The views of a scene show one set of named points, each view turned or mirrored, shifted and resized as a whole, with a little noise and some points left out.

Scene 1
View 1
<15>: [  7 -34  28  13 -38  38  -9  34  21 -32 -23]
<35>: [  5 -29   5   2  -3   6   7  -3   4  -4   6]
<202>: [-17 -48  11  19 -18   0 -12   4   5  -8   0]
<62>: [ 12 -17   5  -3  -2  10  14  -3   5  -3   3]
<133>: [ -3 -29  17   9 -27  13   1  17  14 -14 -11]
<216>: [  3  -5  16  -4 -29  13  19  16  14 -12 -15]
<33>: [ 17 -22   4  -5   5  10  14 -10  -3   0   9]
<122>: [ 26 -49  17   5  -5  46 -12   6   7 -23  -1]
<131>: [ 12 -19   8  -3  -5   9  13  -2   4  -5   2]
<70>: [-11 -15   9   3 -23  -6  16  11   9  -4  -6]
<47>: [  2  -4  10  -3 -21   4  23  12  10  -7  -9]
<56>: [ -6 -29   7   8 -11  -1   7   0   2  -3   4]
View 2
<35>: [-44   4  12   8  22 -26  30  10  -4  41  10]
<47>: [-31  15   4  14  -8  -7  27   8  11  19  10]
<122>: [-52  33  -9  10  55 -24  57 -13  10  54  15]
<202>: [-56  -7   9   5  39   9  19   6  -5  47  -6]
<56>: [-45  -1  13   8  17 -13  21  12  -2  37   6]
<70>: [-37   3   8  10   2   1  18  14   6  25   3]
<62>: [-37   9  10  10  11 -33  34  12   2  35  14]
<33>: [-38   8  14  11  16 -46  37  13  -2  40  18]
<133>: [-45  15  -4   9  24   9  30  -3  12  33   2]
<15>: [-56  42 -30   7  52  39  50 -26  31  34   0]
<131>: [-39  11   9  10  10 -30  32   9   3  35  14]
<216>: [-32  21  -5  12  -4   1  33   2  18  16  10]
View 3
<62>: [ 13  14 -15   9  13  12   4  27   1  15  -5]
<131>: [ 13  13 -17   6  12  11   1  28   2  11  -3]
<202>: [ -6 -10  -7  11  11 -22  12   8  12 -11   8]
<35>: [  9  10 -11  11  17   4   8  25   8   7   2]
<33>: [ 17  19 -13  15  21  14   3  33   5  16   3]
<15>: [-28   6 -52 -18   4 -34   5  -1 -17   6  -9]
<56>: [  7   1  -9   3   2   1   9  14  -2  -4 -14]
<122>: [-12  22 -50  -1  32 -22   4  20   4  25  21]
<70>: [  0  -2 -18  -3  -4  -4   7  11 -10  -1 -21]
<47>: [  8   7 -16  -3  -2  10   5  19 -11   4 -24]
<133>: [ -8   1 -25  -4   4 -14   8   8  -4  -1 -10]
View 4
<131>: [ -8  11  -4  -1 -10 -29  -6 -20 -11  -8   7]
<202>: [  2  19   9  -4  16 -27 -24 -10  -6 -15  15]
<35>: [ -1  13  -2  -3  -7 -31 -11 -16 -12 -11  10]
<62>: [ -7  11  -3   0 -11 -28  -6 -19 -12  -6   6]
<15>: [-22  15  11 -16  23  -4  -1 -10  21 -13   4]
<122>: [ -1  15  12 -32  -2 -12   2  -6  20 -28   3]
<56>: [ -1  15   2   3   1 -30 -15 -16 -14  -9  11]
<70>: [-14  13  -1   9  10 -27 -14 -18 -13  -2  11]
<216>: [-24  10  -5   4   7 -18  -1 -21  -4   3   5]
<47>: [-22  10  -6   9   3 -23  -5 -22 -10   2   6]
View 5
<62>: [-15   4   5   6   6  11  -3  -3  -4  -2  -4]
<133>: [-27   2   9   6  -3   8  12   5  -4  -3 -22]
<33>: [-14   8   7   8  10  16  -6  -8  -7  -2  -2]
<35>: [-19   7   9  13   9   7  -2  -4  -9   1  -6]
<122>: [-27   4  24   8   1  25  13  -1  -7 -13 -29]
<216>: [-17  -7 -10  -9  -7   8   8  11   9  -5 -14]
<56>: [-23   7   5  14   6  -3   0  -2 -10   3  -4]
<202>: [-32  11  15  21   1 -10   8   1 -15   4 -14]
<131>: [-15   4   4   7   6  11  -2  -3  -5  -1  -4]

In a view up to two points have been moved. Name them for each view, in the order of its rows, or write none.
view 1 -> none
view 2 -> <15>
view 3 -> <56>, <70>
view 4 -> <122>
view 5 -> <133>, <216>
